A landscape with many valleys, sampled at points; each row gives a point and its height.
A ball rolls from a point to the lowest of its 2 nearest points, and stops where none of them is lower. Distance is the straight distance between rows; heights are no part of it.
Z841 (h 48.4): [174  84  92 148 138 105  98 155  94 138 120 106 131 172 167  91  36 119
 107 137 108 146 110 113 119 137 110 130 129 149 156 127 154]
Z81 (h 49.0): [142  95  77 115 202 105  97 118  93 133 157 122 161 100 161  87  61 111
 126  92 148 133 171 123 110  83 100 143 132 139 125 101 184]
Z134 (h 25.3): [126 192 155 115 151 134 109 136 113 158 165  84 138 131 191 127 128 142
 112 173 175 150 152  95 111 142 134 112 148 128 137 130 117]
Z85 (h 44.6): [136 107 114 143 191 123 137 166 137  75 116 118  67  77 145 108 140 111
  70  95 167 128 126 124 133 124 151 119  65  99 117 121 156]
Z793 (h 29.3): [123 134 152 137 135 151 164 148 165 107  23 121  94 154  77 124 146  92
 159  89 127 113 174 104 102 186 111 118 159 157 121 118  42]
Z15 (h 59.6): [132 107 160  97 186 100 139 108 101 110 189 139  84  93 109  64  55 106
 164 115 124 109  98 145 112  96 116 136 141 156 169  98 184]
Z888 (h 28.0): [145  99 171 134 126 126 111 141 112 108 119 164 105 148 140 113 141 127
 157 190  87  93  77 170 111 144 103 147 160 188 147 124 149]
Z269 (h 35.6): [112 180 154 172  89  75 133 127 136 160 142 173 100 134  88  68 100 173
 116 173 114 109  90 111 115 143 177 110  93  90 148 136 145]
Z598 (h 56.7): [107 157 120 116 128 130 143  78 114 128 235 105 100 130 140 153 128 172
 128 116 102 106 107 142 129  75 148 135  62 155 114 140 170]
Z531 (h 75.8): [131 151  93 184 120  96 119 152 153 140 109  86 103  97 152 114 113 158
  79 111 145 146 160 119 139 112 103 104  71  63 105 133 165]
Z358 (h 69.8): [ 94 105 124 143 117 118 146 116 122 134 118 162 130  93 157 145 153 159
 108 144 124 100  71 156 155 176 117 138 125 133  81 137 176]
Z882 (h 61.3): [113 114 108 125 104 156 144 157 109 105  67 110 126 136 183 123 111  93
 112 166 181 161 172 134 139 179 144 101 178 148 129 113  70]
Z246 (h 60.4): [113 194 158 151  68 117 121 125 121 140 169 126 144 176 112 123 155 135
 108 143  83 115 127  96 136  86 171 141  65 112 151 145 116]
Z354 (h 46.9): [ 84 141 159  93 147 164 159  86 147 115 179 159 175  78  86 179 192  98
 118  73 130 158 136 109 141 122 168 146 151  94 106 130 137]
Z373 (h 64.0): [190 129 137 111 109 141 102 153 143 133 112 152 128 134 121 117 186 101
 134 154 133 126 116 106 124 119 161 149 136 109 174 127  42]
Z618 (h 31.0): [132 127 126  97 142 133 147 150 142 122  89 110 125 183  87 138 111  97
 159 102 109  95 164 130 152 156 106 151 127 164 108 135  44]
Z539 (h 42.8): [154 158 146 113 113 114  90 191 144 157 113 134 125 155 196 121  84 153
 119 203 130  98  96 105  96 165 130 108 153 158 149 142  90]
Z805 (h 45.9): [158 163 157 161 106 112  89 175 124 156 107 170 150 116 153  80 100 129
 141 224 137 145  99 118 115 151 155  92 157 111 166 128 137]
Z182 (h 26.4): [113 126 167 152 119 120 168 127 170 125  92 113  86 128  88 129 133 115
 136  86 150 156 136  81  94 208 102 119 136 116 127 123 102]
Z672 (h 56.5): [ 85 179 125 146  65 116 139 105 120 138 126 164 187 156  84 141 173 126
 138 117 118 164 131  95 124 105 168 112 103  94 158 150 148]
Z372 (h 70.3): [120 126 108 123 136  95 153  82 132 118 203 103 120  67 120 152 151 135
  65  71 148 172 189 114 112  67 164 142  69 112 125 108 156]
Z634 (h 74.4): [ 82 180  87 159 110  98 120 148 134 137 160  72 110 132 145 131 145 164
 114  77 150 140 172 143 149  94 116 102  63  88  86 141 182]
Z669 (h 42.6): [171  49 128 120 185 151 126  91  97  82 159  67 103 130 163 153  87  96
 170  92  59  92 156 207 160 102  89 154 130 171 102 116 156]
Z308 (h 37.4): [130 133 116  76 159 188  83 137 152 145 124  99 155 103 130 163 135 101
  88  90 178 154 155 115 150 126 142 136 160 126 109 106  72]
Z605 (h 30.0): [174 125  92 171 157 109 102 210 141 128  46 182 100 147 139 109 135 142
 127 171 132  84 140 114 121 179 144 140 111  82 157 139 134]
Z939 (h 40.1): [163  98 125 167 164 166 129 167 129  75 110  97 121  93 168 135 151 124
  75 144 146 122 115 143 126  90 141 128  86 143  88  98 159]
Z924 (h 57.6): [112  74 122  98 128 147 157  81 109 109 126 157 188  75 104 130 111  66
 126  80 140 189 116 120 134 123 150 132 196 127 137 128 149]
Z282 (h 37.7): [159 110 142 167 143 129 104 105 111 137 125  95 130 102 117 102 109 134
 155 140 145 138 122 130 103  95 119 125 164 119 173  92 190]
Z483 (h 53.6): [129  92 121 101 179 140 124  82  81 113 159 151 171  87 145 120 106  65
 133 103 153 170 145 113 106 123 124 128 166 153 154  84 179]
Z84 (h 16.8): [134  94 149 132 129 137 127 115 108  86 132 142 122 159 104 137 148 116
 128 136  82  83  56 172 125  86 130 149 111 157 118 152 141]
Z266 (h 59.4): [ 80 164 135  96  90 117 163  67 121 134 207 159 122 119  89 131 130 145
 143  86 113 105  95 118 114  97 145 139 101 155 126 155 179]
Z166 (h 72.3): [163  79 106 139 163 125 151 163 129 130  98 131  78 102 151 139 165 106
  97 157 157 122  82 142 143 191 157 164  90 126 105 122  88]
Z916 (h 32.6): [144  93 130 111 104 145 137 104 147  91 111  98 118 174 147 135  92 128
 159 119  69 104 156 130 132 165 103 136 153 190  99 125  68]
Z464 (h 55.9): [121  92 157 154 135  98 100 126 101 114 159 170 123 132 133  65  62  81
 147 134 106 151  81 131 117 105 107 125 129 155 200 111 217]
Z603 (h 32.1): [162 115 121  98 198 182  66 130 132 159 137  85 168  97 162 162 106 133
  92 140 177 133 128 144 112  88  99 112 172 153 105 101 116]
Z864 (h 51.5): [160 125 111 162 126  94  99 170  82 129 140 141 126 143 141  54  87  94
 124 129 121 130 100 110 113 102 147 125  88 119 169 132 180]
Z607 (h 40.6): [101 160 150 153 148 124 118 141 148 134 129 139 149 124 101 133 146 142
 103 141 154 145  91 139 143 104 146 120  95  69 106 118 157]
Z165 (h 25.1): [119 146 131  93 148 148  83 119 112 167 181  99 171 119 210 141  97 149
 101 170 153 154 135 144 126 115  76 101 189 172 116 126 143]
Z445 (h 63.4): [118 121 116 149  76 121 130 122  99 135  94 102 170 173 131 117  77 133
 121 142 108 150 176  96 125 151 128 128 151 112 152 117  92]
Z810 (h 50.5): [199  86  92 131 142 124 137 112  80 138 193  96 115 125 228 153  97 166
 161 128  94 108 157 135 131 109 106 133  99 170 112 104 190]
Z97 (h 68.5): [ 80 124 153 100  95 142 165 129 152 136  95 205 150 132 137 127 162 139
 130 178 102  94  79 156 159 174  97 134 168 138 107 142 112]
Z902 (h 16.5): [132 153 126 121 127 126 151 146 187 115 100 153 103 117 104 128 159 171
 123  93 109  84 123  95 106 145 136 137  91 110 127 122 137]
Z212 (h 41.5): [118 121 143 106 147 171  83  89 100 155 150 114 149 165 128 160 143 108
 188 131 117 128 121 167 126 126  68 123 193 174 133 129 149]
Z268 (h 30.2): [103 185 156 111  63  86 161 119 118 162 160 163  86 109 119  73 132 152
 156 163 122 117  81  88 107 158 171 113  93 139 162 144 121]
Z628 (h 52.7): [100 161 161 121  80 142 138  90 141 133 164 137 178 117  98 158 206 115
 145  94 118 162 129 104 149  92 122 119 137 107 141 150 138]
Z220 (h 62.2): [113 144 105 133 102 150 130 143  99 150  65  99 148 173 159 179 123 130
 137 149 158 136 177 105 116 182 111 130 168 141 125 150  68]
Z249 (h 57.5): [118 109 110 101 121 128 108 136 100 124 134 168 169  87 185 116 145  78
 137 149 155 167 108 112 122 153 107 109 151 172 145 106 187]
Z551 (h 62.5): [131  97 197 100 150 135 118  83 122 113 188 125  75 109  80  91 109 104
 191 131  96 115 104 196 131  92 101 129 189 155 164  94 128]
Z874 (h 28.1): [130 144 165 155 108 137  98 121 154 113 122 108 127 110  80  78 128 148
 153 123 142 158 143 116 128  54 118  98 153  89 165  94 170]
Z756 (h 23.9): [129 180 160 114 111  96 136 150 138 151 151 146  97 119 142  67 151 143
 166 170 118 108 142 108 150 181 111 131 128  93 150 124 112]
Z322 (h 60.9): [ 80 100 176 116 115 165 157  94 111  97  89 104 138 117 110 134 116  85
 138 104 155 162 160 172 145 184 107 101 230 155 111 109  66]
Z162 (h 67.4): [100 150 162  83 105 133 135 124 125 132 104 152 176 151 121 115 151 120
 157 178 103 112 130 161 163 136 108 145 184 147 138 143  66]
Z79 (h 21.6): [119 138 160 102 105 135 174 145 189 103  84 189  94  97  77 100 154 127
 179  75 133 110 137 102 112 157 108 129 130 120 146 133 132]
Z957 (h 63.3): [ 87 118 108 111  85 121 157  76 111 138 133 116 163 142 105 131 102 159
 115  89 139 166 204 103 132 130 133 120 164 115 145 131 111]
Z148 (h 73.4): [133 109  81 159 157  87 174 146 119 130  89 156  89 161  98 151 139 116
 129 112 132 122 106 115 146 186 122 149  67 103  94 142 109]
Z928 (h 23.3): [146 135 107 154 155  89 145 168 174 123  87 187 121 120  92 113 151 152
 108 126 112  95 151 100 119 141 143 143 102  54 148 119 175]
Z491 (h 53.2): [154 114  59 115 162 113 162  97  79 147 200 113 126 123 193 156  91 176
 135 124 107  94 158 151 136  86 151 129  65 174 110 137 154]
Z346 (h 59.7): [119 125 134 112  88 159 111 149 150 135 104 150 164  99 171 133 156 124
 119 144 161 144 103 105 128 133 122 103 158 138 138 128 137]
Z927 (h 35.9): [124  98 160 122 146 130 134  93 143  90 164  77 117 123 114 138 109 126
 136  73  95 126 159 141 159 139 128 143 146 145 119 100 108]
Z930 (h 46.0): [163  95  47 119 184 123  86 151  99 158 131 114 155 149 156 128  70 119
 126 116 148 116 128 134 129 110 122 129 120 112 128 127 144]
Z952 (h 67.5): [139 152  75 126 152  98 122 117 145 152 185  98 100  96 141 172 144 173
  42 104 130 152 152 107 104  67 186 132  20  84  94 124 137]
Z478 (h 12.4): [103 178 151 133 121 109 134 121  72 155 178 101 114 158 146 110 165 131
 175 160 151 138 156 139 157 135 143 122 129 102 143 139  88]
Z92 (h 61.0): [ 60 144  75  75 100 127 157  84 135 124 131 160 154 140  87 177 151 163
 129  84 130 109 135 120 116 120 133 136  95 136  96 154 151]
Z686 (h 61.8): [165 135 105 114  99 151  83 169 141 146 127 143 155 140 160 155 184 129
 113 157 156 116  96 110 141 116 143 153 109 129 137 150 104]
Z331 (h 71.2): [125  88 104 150 150 137 132 144 149 120  72 110  93  92 134 170 152 153
  96 134 174 102  84 171 125 163 120 143 134 123  54 134 111]
Z158 (h 72.7): [109 156  90 112 142 119 141 106 118 131 186  61 103 103 123 145 148 154
  92  57 185 162 207 135 130 115 128 106 102 120  99 138 132]
Z984 (h 37.9): [115 194  93 158 106  85 125 175 158 153  59 161 151 173 107 136 134 176
 118 159  86  87 151  86  98 140 135 135  68  96 124 174  98]
Z341 (h 28.7): [137  69 128 140 183 151 140  85  95  97 153  83 107 133 108 203 120 116
 108 119 114 103  81 186 124 101 143 143 106 166  80 130 124]
Z641 (h 41.6): [128 137 166  77 139 171 132 106 166 128 167 112 175  93  95 177 180 124
 104  81 159 160 143 151 172 106 151 127 180  98 103 140  66]
Z485 (h 63.2): [147 145 138 147  78 112 119 130 161 146 152 121  95 160 100 118 113 152
  76 140  86 140 116  69 116  90 170 126  52 109 141 134  93]
Z183 (h 42.9): [169 124  41 139 121  91  98 164 126 191 101 124 149 152 152 148  89 163
  88 150 147 108 116 113 103 142 153 127  90  86 115 165 136]
Z5 (h 65.2): [133 157  99 130 112 103 135 115 149 161 152 105 114 157  92 196 142 148
  84 121 116 133 128 114 120  97 175 139  39  70 100 162  81]
Z452 (h 59.8): [106  76 134 115 101 153 154 116 140  87  76 155 130  85 104  97 126  86
 129 114 132 173 116 144 147 147 141 113 192 125 121 106  93]
Z321 (h 65.9): [126 135 150 118 105 122 124 159 122 138  85 182 161 134 122 118 182  99
 142 210 126 132 124 133 157 164 144 154 165 100 144 134  32]
Z899 (h 36.1): [141 146 176 167 113 122 116 171 181 125  83 174 109 133  71  63 112 139
 172 138  97 128 114 130 140  87  92 110 134  94 162 116 156]
Z431 (h 46.8): [148  88  92 138 129 155 137 104  96 103 163  86 111 159 171 172 139 140
 191 100  70  87 179 158 140  99  86 149 125 194 104 130 160]
Z988 (h 45.0): [121 133 176 106 100 153 133 102 179 146 129 128 175 141  48 130 148 105
 138  79 103 163 120 141 160 121 115 129 183 136 113 140  47]
Z271 (h 31.5): [119 157 175 141 170 179 120 130 143  80 122  96 142 129 126 158 186 123
 104 123 141 124 121 136 155 101 145 124 115 104 106 117 142]
Z579 (h 40.4): [127 175  92 136  86 122 106 168 153 174  83 118 123 147 150 135 102 183
 103 160 130  88 132  90  94 137 130 109 108 114 144 162 112]
Z117 (h 34.9): [127 116 169 128 106 142  87 136 119 133 123 135 113 151 155 120 158  90
 190 195 124 156  83 149 110 151  80 108 184 176 150 106 141]
Z840 (h 60.6): [ 95 102 141 114  86 144 165 149 124  98  73 163 128 143 160  81  88 103
 142 166 139 163 146 134 132 181 112  98 194 161 142 118 116]
Z564 (h 41.0): [106 171 147 183  98  95 122 166 154 139 100 182 138 151  92  89 117 122
 100 166 120 136  84 126 143 140 149  94  83  72 145 172 152]
Z75 (h 40.3): [136 100 139 114 186 127 145 128 140  73 101 116  93  96 121 106 101 116
 131 104 130 113 112 153 146 134 111 149 133 112 115 100 155]
Z409 (h 36.9): [168  62 160 153 190 141 143  82  87  89 148  59  61  95 121 150 101 103
 141  94  93 102 110 204 109  99 119 152 137 180  93 103 166]
Z728 (h 34.3): [149 164 114 170 137 109 116 210 143 134  61 184 139 191 129 117 130 124
 142 167 110  76 110 131 124 140 113 144  83 127 135 158  93]
Z884 (h 62.1): [ 97 123  86  85  98 135 155  64 104 123 128 121 136 131  53 174 137 141
 140  54 142 138 182 125 114 117 151 148 147 133 140 142  88]
Z412 (h 44.9): [155 106 112 158 145 142 109  98 117 144 147  79 122 135 132 138 114 151
 159 124 147 133 115 111  95 145  73 122 175 142 116 130 164]

Where does a ball stop that starts at each point below?
Z266 => Z84
Z579 => Z902
Z358 => Z483
Z158 => Z165
Z75 => Z902
Z445 => Z483
Z672 => Z165

Call two points neighbours if one is among the 2 nearest of the other. Go from one point of each pair to the other, from neighbour to neighbour, staying as low as possible. Name the highest point that can't be avoided.
Z902, Z165 => Z85
Z165, Z874 => Z564
Z84, Z165 => Z412
Z478, Z165 => Z134
